Points on a hilly landscape, in no order, each with its height.
From any point a ball rolls to the lowest of the 2 points nearest to it. It stops when none of these is lower. Distance is the straight distance between rows; heights are no part of it.
Miv: [ 20  19  64   6 -17   0  31 -10  -9  11  -2 -56  -4  12  -2 -12  -4  31
  22 -13 -17  -8   4  43]  (h 29.5)
Kosik: [ -9   9  38 -35  11 -18  24 -12  -2 -15 -56 -24  -8   7  23 -12 -23  43
  -5   8  15 -44   8  26]  (h 63.9)
Memu: [-28   6  -4  10  19 -38 -35 -49  -8  31 -45  31  -3   7   2  -8  29  -5
   9  35  14 -20  18 -40]  (h 62.7)
vusab: [-51  33 -24 -48  44  -7 -17  11  -5 -14 -36   1  22   9  16   1 -35 -11
 -29   8 -31 -35 -49 -15]  (h 40.7)
vafas: [-36  49 -17 -42  14  -3 -18  45  16 -19 -29 -11 -13  37  29  -4  13   9
  12  16 -35  15 -26   2]  (h 57.4)
Lugin: [-14 -17 -30  -7   7 -26  -8  26  -5  23  22  41  35 -22   9 -10 -31 -43
  11  24  -9   6  -3   1]  (h 61.1)
zon: [ 27  11 -43  15   8  -6  33 -37 -25  -6 -15  11  -6   8 -23   4 -11 -12
  -5  -2 -13  15 -19  13]  (h 45.5)
vazun: [  3 -16 -17  12   1   8 -39  -5 -25 -13  45  22  70 -28 -18  10 -14 -34
 -15 -16  -8 -17   7  -3]  (h 35.6)
Vudiz: [ 25 -14  22 -19  -8 -45  11 -37  29  25 -19 -11  21  46 -53 -11   0  21
  35 -17  19 -17  15  41]  (h 41.5)
rafat: [-24 -21  -4   9  28  -8 -37 -22   5   0 -51  -4  18  21  16  14 -24  -2
  18 -29   5 -32 -30  24]  (h 29.7)
Gefi: [-26 -52  -6 -47  12 -20  26 -29  34  -8 -31   3  -8  14  13  13 -29  27
  13  15  36 -36  11  42]  (h 31.2)
viboz: [ 14   6  -1  28 -39  25  -5  45  23 -15  24   3 -17  37  -4  19  23  14
  19 -29  -9  37  -9  -4]  (h 32.0)
gubi: [ 35 -35  -7   1 -33 -16  47   1 -10  18  25  10  27   4 -21  -3 -38 -13
  15 -37  27 -15  12  42]  (h 20.2)
mevi: [-15  -4 -51  43  31  23 -26 -36 -24  16 -28  10  -8 -10  -4  23   2 -29
  -5 -15 -21  16 -20 -18]  (h 42.0)
pida: [-49 -20   0 -46 -37  -7   6  14  25 -37 -31 -20  -5  35  24  47 -14  27
   4  -5 -13 -18 -23  17]  (h 57.5)
zegag: [-64 -34 -12 -21  14   0 -38 -18  16  -6 -65  -9  -2  21  32  41  -5  12
  15  -3   8 -22 -21   1]  (h 34.0)
Boma: [ -5  18  36 -22  16 -34  29 -27  12  23 -48 -39 -50  16  36 -28 -11  28
  13  24  34 -36   6  15]  (h 62.8)
tunab: [  2  21  -6  54   2 -43 -35 -26   9  52 -28 -25  11  18  -5 -16  -3 -29
  49  -9   5  -9  -1  15]  (h 21.0)
bok: [ 47  16  32  16 -24  44  42 -45 -18 -44  23 -34   3  15 -14   0  29  21
 -25   4 -15  10 -13  -7]  (h 49.4)
nulu: [ 19  -9  43   0 -56  44  41  17   3 -21  22  26 -17  28  -1   2  32  32
  -7  25  11  38 -13 -24]  (h 19.7)
tifu: [-16 -34 -35 -37 -13  23  37 -30 -43 -14  13  46  20 -22 -27  28 -13  -6
 -31   1 -32   7 -25  -4]  (h 47.8)
Miti: [-26 -15  15  -3 -41 -54 -32 -31  35  17 -18   6  -8  17   7  16  24  -4
  36  31  24  -5  21  -2]  (h 17.3)
Sudi: [  5 -13  40  -2 -68   1  26  20  12 -19  18 -15 -14  43  12 -12  14  38
  27  21   1  13 -15  -6]  (h 23.3)
zis: [ 32 -14  64  51 -34  27   5  -6 -15   7  46 -24  -2 -62  15  -4  -5   1
 -17  20  12  -3  22  -7]  (h 24.6)
nar: [  4  -2   3  28 -26  -4  41 -56 -41  11  -8 -13  -5 -22   6  11 -12  -6
  -8  40 -10  -8 -12 -23]  (h 46.7)
navol: [ -9 -13  -7  -7  30 -40 -12 -16 -10   1  -2  10  53  -2  10 -11 -47 -31
  12   2  18 -44 -10  29]  (h 37.6)
bab: [ 43 -19 -48   9  19  32  20  10   5 -32  41   8  -1  10 -32  26   8 -26
 -32 -43  19  33   2  34]  (h 24.7)
neri: [  4 -34  45  18 -67 -15  19 -45  22  30   5   4  -5  -2 -29  13  10  27
  25  -3  33  -2  26 -11]  (h 22.0)
zav: [ 25  17  19  29  20  -4 -14 -11  16  22 -32  -7   7  10 -51 -19  15  36
 -11 -22  35  -7  47   5]  (h 39.3)
Vav: [-18  -5  -9 -26  -8 -23 -70  14  34 -15  -9  53  32  28 -31  15  52  30
   7  -3   2  15  21 -32]  (h 32.1)
geb: [ -7 -29 -34 -11  14  28 -31 -33 -13 -14  18  30  29   7 -46  37   9 -14
 -22 -41 -32 -16 -21 -23]  (h 28.4)
Bip: [ 42  11  -2  18   6 -12 -10  18   3  -7  38   8  30  -9 -14 -23 -23 -20
   2 -11  11 -13  22  27]  (h 19.2)
nunoz: [-27 -16  41 -10 -24 -15 -11 -45  20  -7 -26 -33  11  24  17  26 -13  21
  25  -3 -13 -28   1  29]  (h 37.3)
purin: [ 26   0  35  -5 -24  37  55 -19 -35 -33  14   4  -6  -5   9  -6   4  36
 -42  33   5   0 -12 -24]  (h 48.6)
num: [  3   4 -21   0 -44  36  32 -29 -25 -19  -7 -31 -14  18  -5  31 -13  15
   1 -21 -32  -2 -35   0]  (h 46.2)
tem: [  6  -4  50 -25 -16 -42  38 -28   0  28  30 -44  22 -18  -5 -30 -32 -16
  36  -2  -7 -43   7  35]  (h 31.8)
fal: [-19 -24 -25 -11  -5 -43   9 -19 -17  46  13  46  22 -24 -13  -8  -5 -37
  24  33  -6  -1   7 -26]  (h 61.5)
sulu: [  0  31  -1 -22   8  -3   6  80   2 -20  17  21  -9  -4  31 -22   0   9
   2  22   0  20  10  -6]  (h 21.1)
kimag: [ 26   3  18  27 -12  36 -16 -35   6 -29  34 -17  49 -14 -49  20  14   8
 -36 -35  -9  -2  22   6]  (h 33.8)
dobi: [ -4 -24  37   3  19 -27 -27  -8  24  22 -19 -10  14   0 -18  -7 -17   7
  14 -30  28 -39  32  62]  (h 33.6)
pido: [ 50 -13  10  22  21  51  16 -13  -6 -29   8  28  -7  -6 -41   8  10  42
 -71 -17  40   7  30 -13]  (h 34.9)
befuf: [-48   1  28  -6 -10 -33 -34 -15  42   3 -31 -14 -26  29  47   6  31  15
  31  38  28 -20  34   7]  (h 20.5)
kob: [-18  -4 -50  10 -16  -1 -10  10  10   9 -13 -13 -14  40 -12  39 -12 -19
  44 -37 -29  14 -31  -1]  (h 41.6)
vol: [ -2  -1 -27  -2  31   7  37  10 -36   9  15  28  -2 -56  23 -15 -22 -38
 -29  49   3  -1   1 -14]  (h 55.1)
Vitod: [ 42  12  -4 -24 -21   6  44  14  30 -33  41  18  33  51 -27  -7   6  11
  15 -27 -10  21 -15  11]  (h 54.5)
tum: [ 15 -10 -18 -28 -19 -34  57   5 -13   6  -8   0  11  26 -10  -4 -46 -13
  33 -19   9 -21 -22  41]  (h 15.5)
tirad: [-15  -6 -17  18   4 -19 -61  -8 -15   0   8  13  62 -12   8   2 -37 -35
   7 -12 -12 -33 -20  16]  (h 37.7)
lolol: [  2  -2  19 -13 -13 -26 -56  28  50 -11  -7  19  22  38 -18  -1  36  35
  10 -13  27  17  35   1]  (h 33.0)
Vebak: [-54 -12 -42 -45 -14  25 -28  25  14  24  -4  13   4   5 -23  34   4 -22
  22 -12 -59  20 -46 -13]  (h 33.2)
buzo: [ -3 -35  -8 -26 -13 -27  -1  -6   9  -3   2  33  51  11 -20   4 -13   1
  12  -6  -6  -3   1   7]  (h 21.7)
Logub: [ -8 -23   0  15 -40  17  35   0 -48  23   6   4 -54 -35  24  13 -10   6
  -2  48  13  17 -15 -38]  (h 14.9)
Bir: [ -3 -15  -6  11 -39  36 -33 -10   4  -3   1  -9 -11  13   2  48  19  15
  13 -39 -30 -10  -7 -29]  (h 42.8)
miber: [-16 -24 -20  25  25  15 -11  31 -25 -17   2  11   6 -18  36  11 -42 -14
 -23 -38   9 -25   0  23]  (h 17.7)
musa: [ 18   7  66  14 -34  61  10  21  -3 -30  36 -34   8   9   5  12   1  31
 -23 -51 -17   0  -3  31]  (h 35.2)
Sipu: [ 15 -19  12  11  -7   6  43  13 -31  23 -12   6 -90 -16  16 -22   5  15
  11  35  48  22  -1 -38]  (h 8.4)
zeguf: [ 28  15  17   9 -21 -20  33  26  -7  -4  35 -20   7 -19  17 -32 -35 -28
  10  15   4  -6  15   9]  (h 23.2)
Goles: [ 15 -20 -23  29  23  11  20 -35 -26   6  10  21  -9 -35 -16  15  24 -27
 -37  25   2  46  12 -24]  (h 50.3)
bepur: [  6  10 -52  28  51  38 -65   3  11 -14  14 -10 -26  -8 -15  23  39 -36
 -31 -10 -19  23  -7 -30]  (h 36.5)
zuga: [-26  30  -3  -4  16 -14   2   8 -26   8  10   8  -4 -50  42 -30 -16 -21
 -13  58 -10  -6   9 -37]  (h 54.1)
fum: [  4  18  37  13 -37 -11  41 -13 -16  30 -19 -70 -21   4  21 -19 -31   7
  31   9   1 -21 -22  33]  (h 32.7)
rel: [-26  19 -35  -3  60   5 -49  61   3  -6 -21  31   7  -2  13 -18  -5 -23
  -2   0  -8  11  -6   1]  (h 58.9)
Vateb: [  7   6  24 -21  24 -29  50 -32 -13  27 -18 -17 -42 -29  21 -48 -56  -6
   8 -12  32 -43   0   8]  (h 26.0)
maf: [ -3  26  11 -13  13 -17  33  45 -15   1 -25 -25 -29  -9  47 -36 -45  -7
   1  14  24 -13 -15  10]  (h 38.4)
fad: [ 34  15   8 -24  19 -35  31 -24  12  25 -16  25 -37  -4 -12 -46  13  25
   1  24  31 -10  30 -27]  (h 63.8)
tes: [-10 -17  46 -21 -27  -4  53  11 -33  -1 -14 -37 -27 -22  36  -4 -54  28
 -15   8  27 -44 -15  19]  (h 65.9)
pud: [ 15 -16  38   1  14  -5  -8  -7   0   7  -9  15  20 -11   4  -8 -12  26
 -21 -14  13 -37  44  21]  (h 31.1)
forol: [ 56  19  29  25 -18  18  14  21  19 -20  54 -34  35  12 -24 -15  14   3
 -14 -38  -2  23  27  34]  (h 27.2)
Vam: [-15  25 -44 -25  14  25  23  29 -20 -12  11 -33 -16 -18  14  15 -26 -34
 -35   1 -48   9 -51  -2]  (h 27.3)
zesas: [ 12   6  19 -23   9   1   4  47  -1 -42   9  12  19 -13  28 -29 -20   8
 -18   8   5 -18  26  10]  (h 25.0)
getev: [ 23  30  34  53   6   7 -15 -24 -13  -5  34 -55  24 -28 -10  -1  -7 -10
   9 -15 -33  -5  25  32]  (h 27.5)
roze: [ 23  22 -37  42  18  12 -52   9  24  -8   7  -5 -11  24 -36  25  44 -27
   6 -15   2  49  11 -37]  (h 34.7)
daz: [ -7 -24  44  -4 -64 -31  -3 -10  44  12   4   2  -8  10   4   3  35  38
  25  20  24  -6  31  -9]  (h 19.8)
Davet: [-40  20 -39 -53 -15  30   0  28   5  -4  30 -12 -11  -3  -1  28 -11 -22
 -15  -5 -57   5 -50 -26]  (h 30.8)
suluv: [-30   2 -42 -15  19  29   3  34  -1  -5 -23  17 -20   4   8  13  -3   0
   2 -19 -30  26 -25   5]  (h 58.8)
mina: [ -1  24 -15  30  28 -15 -44 -15   0  13 -31 -27  12  31   2   3 -11 -23
  44 -28 -18 -19 -33   4]  (h 24.8)
rikep: [  6  34 -10  39   4 -15  -4 -52 -32  28 -20 -23   6  -8  13 -14  -4 -20
  13  24 -11 -11 -14 -28]  (h 45.1)
sof: [  5 -10  17 -27  14 -54  28 -22  15  25  11  -4  -9 -30  17 -43 -30 -34
  24   0  28 -34   9 -10]  (h 19.3)
kame: [-13  17   0 -51 -15  -1   8  37  20 -40 -19 -12   4  34  11   7  -9  22
   3 -18 -28   1 -20   7]  (h 56.4)
Sen: [-40   1 -29 -32  22  -1  17 -18 -46 -10 -32  21  23 -13  14  11 -35  -9
 -32  13 -26 -29 -35  -4]  (h 43.5)
nogu: [ -7  25 -16 -43  -9  48  15   6 -12 -35  27 -12 -18 -15   8  -3  34   1
 -32  46 -43  53 -29 -33]  (h 20.8)
Kovev: [-29 -31 -32   9  11 -11 -56  11  28   9 -31  18  -2  45 -17  37   6 -13
  43 -41   1   9 -25  15]  (h 40.0)
zipe: [ 14  36  15  -7  -2  44  16  -2 -27 -52 -21 -31 -33   0  29  -4   9  48
 -38   1 -25  -6 -16 -19]  (h 42.5)
seni: [-19 -22  19  33  28 -27 -34  24  22  23 -10   9   6 -20  46  -8 -12 -23
  12  -9  33 -28  23   7]  (h 37.5)
gegon: [-16   7 -59 -28  52  38   3  28  -1  14   3  26   1 -20 -17 -10   1 -34
  -2   9 -19  46 -18  17]  (h 59.8)
madu: [ -5  -3 -34  -3 -14   5  60  26 -26  -9  -6 -22 -38  19  15  14 -38  -7
   9   0  -3  14 -41  19]  (h 15.9)
gibat: [ 17  -8 -22  27  32  18 -54  29   0 -20  17  32  23 -18 -17   9   8 -13
 -38 -31   7  14  18 -13]  (h 28.9)
Gokug: [-43  23 -14 -24  39 -55  23  30  20  36 -40 -18 -25 -11  41 -17 -35 -20
  -5  51  17 -23 -21  -3]  (h 60.9)
vid: [ 44 -21   3  38  23  31  23 -23 -20 -20   9  -6  -4 -14 -35  28   5   5
 -51 -34  33   6  22  38]  (h 31.4)
vif: [ 45   1 -19  44   8   3 -12   8  12 -24  56   8  30 -26 -47   2  19 -23
 -22   9  30  43  40  -5]  (h 16.2)
Zamaz: [ -8   7 -14  14   6  17  14  72 -10  -3   7  14 -47   4  34  -9  10  10
  12  22  10  61   6   7]  (h 17.8)
porem: [-35   6 -22 -40  29   0  40  42 -20  38   0  30 -23 -50  15 -28 -19 -11
 -20  57  -6  29  -7  -2]  (h 56.3)
gen: [ 21  23  28  30   2  32 -28  -3  -2 -24  42 -43  33 -10  -2   8   7  -7
 -26 -43 -38 -13  11   6]  (h 30.9)
funa: [  3  10 -46   2   0  38  43   4 -33 -10   3 -23 -37  -1   1  13   9 -16
 -12   8 -33  43 -43  -1]  (h 22.3)
lazi: [ 63  -3  14  14  -8  -8  48 -17  25  18  30  16  19  10 -70 -17  10  15
 -17  -7  54  16  34   1]  (h 53.1)
Tata: [ 10  32 -12  -6  -8  17  17   7 -10  -9  15  11 -21  -6   1 -16  32   9
   5  40 -14  45   3 -28]  (h 14.3)
vez: [ 27  -6  48   1  -8   2  24 -27  15  27 -16 -14  11  40 -55   5  21  47
  -1 -34  20 -13  29  61]  (h 42.6)
medat: [-76   2  -4 -29  24 -27   1  16  19  27 -28   9  -9 -24  58 -13 -12 -11
 -14  66  18 -15 -11  -8]  (h 60.1)
Rute: [-35  17 -41 -33  40  35  39   6 -34  25 -25  23 -26 -28   4 -23 -18  -1
 -40  34 -15  24 -23  20]  (h 57.6)
mog: [ 10 -45  41  21 -53  27  29  11 -31  -3  38   5 -24 -39  19   0 -13  11
 -12  19  29  14   2 -25]  (h 20.1)
repup: [  3 -22  -6  12  16 -40 -16 -24   3  36   3  32  18 -38 -14 -26 -10 -23
   4   5  26 -24  33 -27]  (h 61.9)
nomis: [ 14  30  10  -6  -4 -54  12  29  22  16  19  -8  -4 -13  28 -57  -2 -17
  33  26   9   0  17  -6]  (h 23.6)
Zopet: [ -1   8  -8  41  10  17  18  29 -30  15 -10  12 -77 -10  27  -8  12   0
   4  23  24  47  -3 -19]  (h 13.8)
kapon: [-22  20  27  17 -46  -9 -35 -35  13  -8 -19 -45   8  25  16  21  18  23
  35 -14 -47 -23 -10   2]  (h 39.4)
zak: [ 26  57  25   8  -5  33 -24 -10   5 -43  16  -6   4   5  18 -11  33  25
 -22  12 -32   8  16 -35]  (h 33.9)
gudu: [-12  -8 -22  -5 -38  45  11 -20 -16  -6  -4  -5 -39  17  -4  48  31  20
  -2 -18 -42  17 -32 -29]  (h 44.2)
rida: [ 16 -11  83   4 -55  21  16   7  -5   1  20 -31 -15  12   5  -5  10  51
  11   1   2   3   5  13]  (h 26.3)
fugor: [-18  35 -20 -21  21  55 -22   6 -13 -30  20 -20 -24 -20  28  11  39 -17
 -31  22 -65  12 -16 -48]  (h 26.6)
sapeg: [  0 -22  36  -4  29 -49 -12 -20  43  43   9  -8 -15 -42   4 -36 -13 -19
  21 -27  48 -29  36   5]  (h 13.6)
fof: [-22  -9 -53  32 -29  -4  15  -4 -24  19   8 -17  -8   0   2  31 -15 -33
  28   0 -18  23 -41   6]  (h 42.9)
lemu: [ 10   5 -22 -48   1  45  57   2  -1 -42  41 -18 -12 -12 -17  -1  39 -30
 -31  30 -34  62 -51  -6]  (h 26.8)
zalim: [-74 -15 -29 -39 -23 -10   5  16   9   9 -33   3 -16  14  23  52 -16   0
   5  10 -35   4 -43   6]  (h 58.4)
zugo: [  6  12  27  32  -1 -62 -19 -27  35  53   0 -28   2 -17   9 -24  -1 -33
  44  -1  28 -19  31  -3]  (h 17.9)
midar: [ -4   1 -27 -16 -21  24  65   2 -33   9  24 -17 -28 -18 -14  -3  20 -14
 -18  53 -24  69 -44   2]  (h 26.4)
botom: [-22 -37  32 -53  -9 -26   8 -21  48 -19  -1 -27  12  14  10   7 -30  18
  21  14   7 -30  17  53]  (h 34.4)
saru: [-22 -23   6  -9  14 -25 -62  18  58 -13 -31   4  10  28  13   9   7   9
  27  -1  35  -9  28  32]  (h 34.3)
rava: [ 14 -24  43  -4 -41  36  24  29  10 -35  48  12  36   2  -3  13 -12  23
 -16 -47   2  -6  14  27]  (h 32.9)
labi: [ 25  -6  44  40  13  31   1  -3 -10   6  16   1  12 -32 -28  -2  -5  27
 -41 -37  29 -17  44  33]  (h 27.9)
muri: [  6  14  -2  -6  10  44 -40   7   4 -50  40   9  -8 -15  12   9  47  -3
 -39  -8 -32  11   9 -46]  (h 30.6)
Pudop: [-40   3 -45 -16  51  18 -59  -7 -16  25 -38  40  -4  18 -20   5  18 -14
   3  -4 -25  18 -27 -14]  (h 39.1)
fuvin: [-22  21  -8  -2  46 -41  18  -8  -1  31 -63 -13 -36   4  42 -22 -20   1
   2  22  35 -36 -15 -12]  (h 61.7)
dono: [  5 -14  18 -22  13 -19  27  56   7  10 -17   7 -62  -5  32 -23 -20   6
  22   6  33   5   8  -6]  (h 40.6)
lalu: [ -4  33  66  25  19 -12 -21  -5   7  15  -7 -58  21  11   7  -7  10  13
  20 -36 -41 -14   9  51]  (h 32.5)
Dapa: [-59   6 -58 -22  27   3 -41  20   3  32  -5   2   4   4  -2   6  -7 -42
  33  -4 -38  10 -65  -2]  (h 35.3)
Kanu: [ 14  15   3 -48 -40  30  28  39   9 -41  39  -7  12  40  -4   4   5  12
   9 -14 -39   4 -32  -6]  (h 55.4)
sov: [-16  29  25  13 -33  -5 -12  19  -5  -9   5 -29   1 -14  46   0  -5  11
  16   7  -8  -7  15 -11]  (h 28.6)
Rozov: [-42  -7 -20  15  26 -15 -10  13  -9  30 -27  34  -8 -19  27   3   3 -23
   6  10  19  -7   5  -7]  (h 38.9)
Ber: [ 49  20  -4  25  30 -16 -14  26  14  -1  36  18   8 -19 -25 -32  24   4
 -22   9  33  18  48 -19]  (h 13.2)
lopil: [-17 -52   5 -34  16 -43   3 -28  43  15 -38  37 -33 -12  13   0  -9  19
  12  22  55 -21  29   4]  (h 27.1)
pubut: [ 16 -37 -12  34 -10   0 -12 -35 -15   1  31  20  47 -34 -47  28   5 -22
 -29   8  11  -6  21 -18]  (h 33.7)
Sibu: [ 39  32 -26   0  48   1  -8  24   2 -12  12  23   2   3 -34 -35  44  -8
 -21  21  10  47  16  -9]  (h 9.5)
Metu: [ 26 -19  11  25 -18 -19  18  -3   7  36  15   2 -28 -16  -4 -12  -9  -6
  14   9  34   5  18 -11]  (h 52.0)
ziko: [ 17 -17   9 -35  10 -53  14 -29   7  23   1 -14  42   4 -10 -32 -43 -22
  35 -12   8 -43   8  48]  (h 34.6)
Vub: [ 15  25  43  21   3 -22  30  14 -16  17 -11 -67 -48 -21  47 -40 -42  -3
   9   8  19 -24  -8   8]  (h 35.5)
mut: [  2  -9  36 -20 -15 -11 -11  62  11 -32  23 -10  32   8  17 -11 -19   5
   0 -25   4 -24  26  44]  (h 28.5)
Bibig: [  3  32 -24 -30  28  -9 -38  64  24 -25  -7  16   9  41  17  -5   4 -18
  17 -11 -14   9  -7   7]  (h 58.2)
tad: [  5   6 -18  -2 -37 -13  29   8  -2  16  34  35   4   3 -13   6  28  -7
  17  46 -12  38  -7 -25]  (h 17.6)
boge: [ 61  14  17  -7 -18  -9  47  -4   3 -10  30  19  15  23 -39 -31   4  17
  -1  -4  12   2  16   9]  (h 53.7)
nuzat: [ -3   7  36 -18 -12  13  31  20 -32 -28 -29 -35 -11   6  30   7 -34  31
 -12 -23   1 -40  -8  42]  (h 64.9)
sisam: [ 49  16  30  34 -39  41  16  18  26 -42  40 -23  -1  31 -16  -3  35  18
   4 -16  -4  43   6   2]  (h 29.9)
gibad: [  2   8 -17   2  19  11 -86  22  22 -24  10  31  23   8 -45  20  26  14
  -2 -31   3   5   6 -33]  (h 31.0)
Kina: [-11 -11 -44 -18 -15 -19  33  43 -10   2  -2 -11   8  19   8  23 -48 -35
  22 -20  -4   0 -32  36]  (h 8.8)
Zezek: [-20 -29  28  -1   7 -24 -26 -16  54  25 -32   4 -41   7  23  -5  25  31
  22   3  59 -11  48  13]  (h 23.9)
Revu: [ -1  -3  66 -23 -26 -27  27 -51   7  12  -1 -20  12 -14   4 -23  -3  23
  15  14  -5 -44  22  10]  (h 28.3)
suvu: [-15   2   2  10  43 -45 -55 -16  26  45 -14  38   9 -16   1 -21  14 -12
   9  20  46 -20  29 -26]  (h 62.3)
tupi: [ 17 -19  78   7 -60  -4  48 -50   2  38  19 -21  -2 -19 -20 -20   6  27
  24  10   8 -22  13  -4]  (h 24.9)
gobo: [ -5   3  12  33 -13 -17  -1   5  -3  14  40  18   6 -50  32 -25  -4 -36
   9  40  10  -4  20 -47]  (h 53.3)
lik: [ 57  10  21  39  15   7   5  -8 -10   0  37 -41  19 -14 -23 -21 -14 -22
 -21 -20  13   3  24  39]  (h 23.5)
vanir: [  6  39 -29 -48  44   9 -16  12 -15 -36 -10  -7  25  18  -1  -5 -46 -12
 -21 -19 -32 -44 -26  -3]  (h 37.1)
guna: [-28  25 -18   3   5   3 -10  31   4  -1 -34   5 -28  22  31  12  29   9
  15  -3  -8  16 -14  -8]  (h 58.1)
sasu: [-14 -44 -22 -37 -12   6 -28 -12 -10 -16   3  29  49  27 -38  33 -11 -11
   9 -42 -15 -23 -30   1]  (h 25.1)
visap: [-36   2 -35   0  14 -14 -89   3  23  22 -13  22  14  37 -10  20  26 -28
  47 -14 -23   0 -36 -15]  (h 38.6)
vizi: [ 24 -11   3  -2   6 -44 -19 -20  23  29 -32   7  -1  31 -35 -23  15  19
  21   6  36  -4  23   4]  (h 40.4)
deg: [-34 -18 -40  -7  17  15 -23  10 -22  25   0  51  18 -31 -17  -4   5 -31
  -8  16 -23  36  -7   1]  (h 60.6)
bupe: [-17  18   0 -15 -19 -42 -13   4  10  11  -5 -11  17  -1  31 -23  -3 -18
  30  36  -5 -20   3 -12]  (h 25.8)
Mibab: [ -7  34  33  30 -16  35 -39   8 -12 -28  15 -58  -3 -11  33   9   3  -2
   1 -18 -39 -13  -2 -14]  (h 31.9)
mil: [ -3 -20 -40   3  -3  34  15 -39 -15  -6  25  36  15 -25 -33  26  27  -7
 -32  16 -30  22 -10 -26]  (h 49.2)
benun: [ 15  24  22  -4  11  22  27 -12 -48 -25 -18  -9 -17 -19  27 -14 -17  33
 -43  23   4 -23   5 -12]  (h 46.0)
pape: [ -5  15 -33  33  39  46 -35 -28 -28 -14 -18 -21 -23 -10  25  23  24 -18
 -28 -17 -28   3 -10 -27]  (h 39.5)
ribo: [  1 -25 -15  51 -49  -6  -2 -21  -3  10  23  -3  15   2 -12  43   1 -20
  23 -13 -16  16 -12 -16]  (h 43.9)
Dozib: [-29  21  -2 -10  31 -27 -26 -23 -23  -1 -19  20  36 -27  28 -20  -4 -22
 -15  47 -21 -23 -12 -35]  (h 55.0)
bes: [ 25   1  -6  16  18  25  10  22 -14 -20 -12  29  -9   8   4   2   1  20
 -21 -18  10  17  12   3]  (h 9.8)
Fove: [ 21  49 -35 -18  28  30  25 -13 -12 -23 -13   5 -32  25  -8 -22  48  21
 -22  26 -31  43  -9 -29]  (h 7.0)
Votub: [ 49  19   1  18  -1  18  -3   6  25 -41  46  -6  25  -1 -43   7  69 -25
 -29   9   8  53  12 -32]  (h 19.4)
sefo: [ 28 -11 -60  -7  39  16  -9  14  -9 -14  17  28  18  21 -47   9  -3 -38
  -8 -24  -7  27 -26  18]  (h 28.7)
Tira: [ 37  19  20  28  31 -15  22 -14 -13  20 -11 -31 -21 -27  17 -46 -37  -5
   9 -20  15 -30  13  27]  (h 31.7)
muz: [ 49  41  36  20  -8 -13   1  -6  13   0  -9  -9 -16  14 -21 -19  31  40
   6   9  21   8  39 -13]  (h 37.9)
temim: [-90 -11 -21 -46  10 -21 -11  25  30  25 -36  11 -12   2  39  16 -12  -6
  -2  47 -17  11 -31  15]  (h 59.2)
tibur: [-47  21 -25   8  17  -6 -53   2   3  16 -13  -1  11  10  27  24   1 -36
  24   2 -44  -9 -40 -34]  (h 37.2)
teme: [ 16  13 -51 -35  55  21 -14  -1 -23 -13 -13  21  20  27 -29  -7 -18 -18
  -1 -27 -28 -11 -34   7]  (h 32.6)
suz: [ 16 -29  45 -19 -46 -14  11  37  26  -7  25   0  28  24   8  10   0  28
  20 -28  20 -10  24  46]  (h 30.7)
Vib: [  0  -8 -20   6 -29 -31 -16  20  16   2  29  43  31  12 -22   2  24   0
  18  14   0  28  17 -16]  (h 19.5)
Kared: [-10   7  -9 -31  26 -34  16 -27  -2  30 -49  34 -14  10  -2 -22  13  15
  10  36   8 -13  14 -19]  (h 63.2)
gar: [ 41  -3  24  31 -14 -17  23   5  27  35  39 -11 -12 -20 -49 -29   9  10
   9 -24  53  13  36   3]  (h 52.6)
funat: [ 44   1 -23  21  -1  29  26 -53 -20 -22  11 -18  -6  12 -36  18  31  -3
 -21 -10 -10  22  -7  -6]  (h 47.3)
gali: [ 38 -39  -9  40 -24   4  29   1  -6  10  47   8  14 -27 -42   2 -20 -27
 -10 -22  40  14  15  24]  (h 23.1)
Rupe: [ 12  54  13   7  -2  -3 -30   0  10 -14 -13   9 -15  43  -2 -17  53  26
   5  13 -11  21  12 -28]  (h 36.3)
Bosop: [-24 -10   6  11 -26   0 -53 -26  22   0 -33 -26  10  40  -4  38  12  15
  37 -58 -24 -21 -10   1]  (h 41.1)
Faf: [-28 -10 -21 -25 -33  14  54 -12 -42  -4   0  17   0 -31   5  15 -31  -3
 -39  23 -17 -20 -32  -4]  (h 46.1)
timul: [ 15  24 -24  35 -15  -2 -39  10  21   9  -8   3 -12  52 -31  19  34  11
  28 -32  -2  33   8 -14]  (h 33.5)
nifum: [-14 -60   2   9 -14 -16 -37 -11  22  15 -11  27  33 -14 -25  28  -2  17
   1 -30  41 -21  29  -1]  (h 36.4)
zomov: [ 12   4  14  53 -37 -11  -9  17  -4  18  22 -18 -35 -28  32 -19  11 -22
  17  21  15  29  22 -24]  (h 52.7)
tuf: [-41 -46 -19  14  15 -19 -39 -10  12  28 -31  53  13 -16 -10  29   4   1
   0   0  25 -12  11  -6]  (h 37.4)
fiso: [  5 -42  23  50 -66  24  15 -11  -7  -2  25   1  -5 -14 -11  42   3  19
  -1 -21   2  18  -2  -6]  (h 44.7)
Rud: [ 11   0 -20  23  47  41 -34  19 -14 -33  15 -13   8 -10  18   5 -14 -25
 -33 -48  -9 -10   3  13]  (h 24.4)
Feb: [-20   8   5 -57  19 -27   9  30   5 -10 -16  19  10  -8  26 -22 -26   3
 -18  34  -3 -22  11   1]  (h 29.0)
Zaf: [ 31  16  66   5   3  20  11 -18 -10   5 -10 -15 -10 -12  -8 -33  24  58
 -28   0  28 -14  38  -9]  (h 39.8)
Tor: [ 47  40 -16  -3  41   1   9 -15 -18 -14 -15  24  -9  14 -28 -34  23  21
 -24  19  -7  18  18 -27]  (h 14.4)
bigi: [ 13 -21 -11  64   0   8   4 -25 -23  25   8   4 -17 -36   3  11   3 -12
 -12   5  23  10  14  -9]  (h 51.2)
timik: [-67 -19 -33 -33  27  11 -29 -21  -5  21 -67  29 -17  20   8  24  12   8
   3  -5 -16   3 -25   3]  (h 36.9)
Fara: [ 29 -18 -34 -10  22  51  38  11 -19 -27   0  16 -34  29 -14  11   1   8
 -22 -39   1  21 -16  31]  (h 18.1)
mebu: [-19 -22  13  -8  11 -32 -52  29  30  -9   1  20  42  -1  28 -17  -8  -5
  17   4  12 -21  37  13]  (h 35.9)
mez: [  3 -18  10 -19  -9  35  13  39   4 -23  14  40  -3   9  -1   5  30  34
  -7  -1   1  31  13  -9]  (h 15.3)
dun: [-47   2   5 -69  32 -36 -11   4  34 -20 -41  -4  10  15  31  -7   1  14
 -11  56   1 -27   6  -2]  (h 32.2)
kigi: [ 13 -12  -7  28 -66  22  58 -38 -39  -2  21 -24 -11  -5   3  29  -8  -7
   8  14 -25  12 -44  -9]  (h 47.9)
venak: [ 25  29  25  -4   1  59  -3  13  -7 -50   8 -36 -15  13  15   2   3  38
 -18 -42 -17  -7  -2   0]  (h 38.7)
bigad: [ -5  38 -43   9  21  -4  -9 -40 -31  14 -24 -12   9  11 -17   6   2 -27
   3   9 -33   0 -35 -20]  (h 43.8)
Tuk: [-28 -54  29  27  15 -25 -55 -13  43  38 -17  -4  29 -14 -27  21 -10   3
  15 -28  52 -24  23  42]  (h 35.1)
dis: [  9 -26 -15  20   5  36 -24 -36  -5 -19  14  23  34 -21 -44  37   3   9
 -52 -41   1  -2   9 -25]  (h 31.3)

Call two points neighbours if one is among the 2 nearest of the other. Go from one point of each pair to the other, from neighbour to neighbour, staying as low as possible. Name the highest point that can't be avoided.
zesas and Bip -> dono
Miti and bes -> tirad
Sibu and Bip -> kimag
Kina and nogu -> lemu
Bip and sapeg -> Vub
Sibu and Fove -> Tor
bes and Bip -> lalu
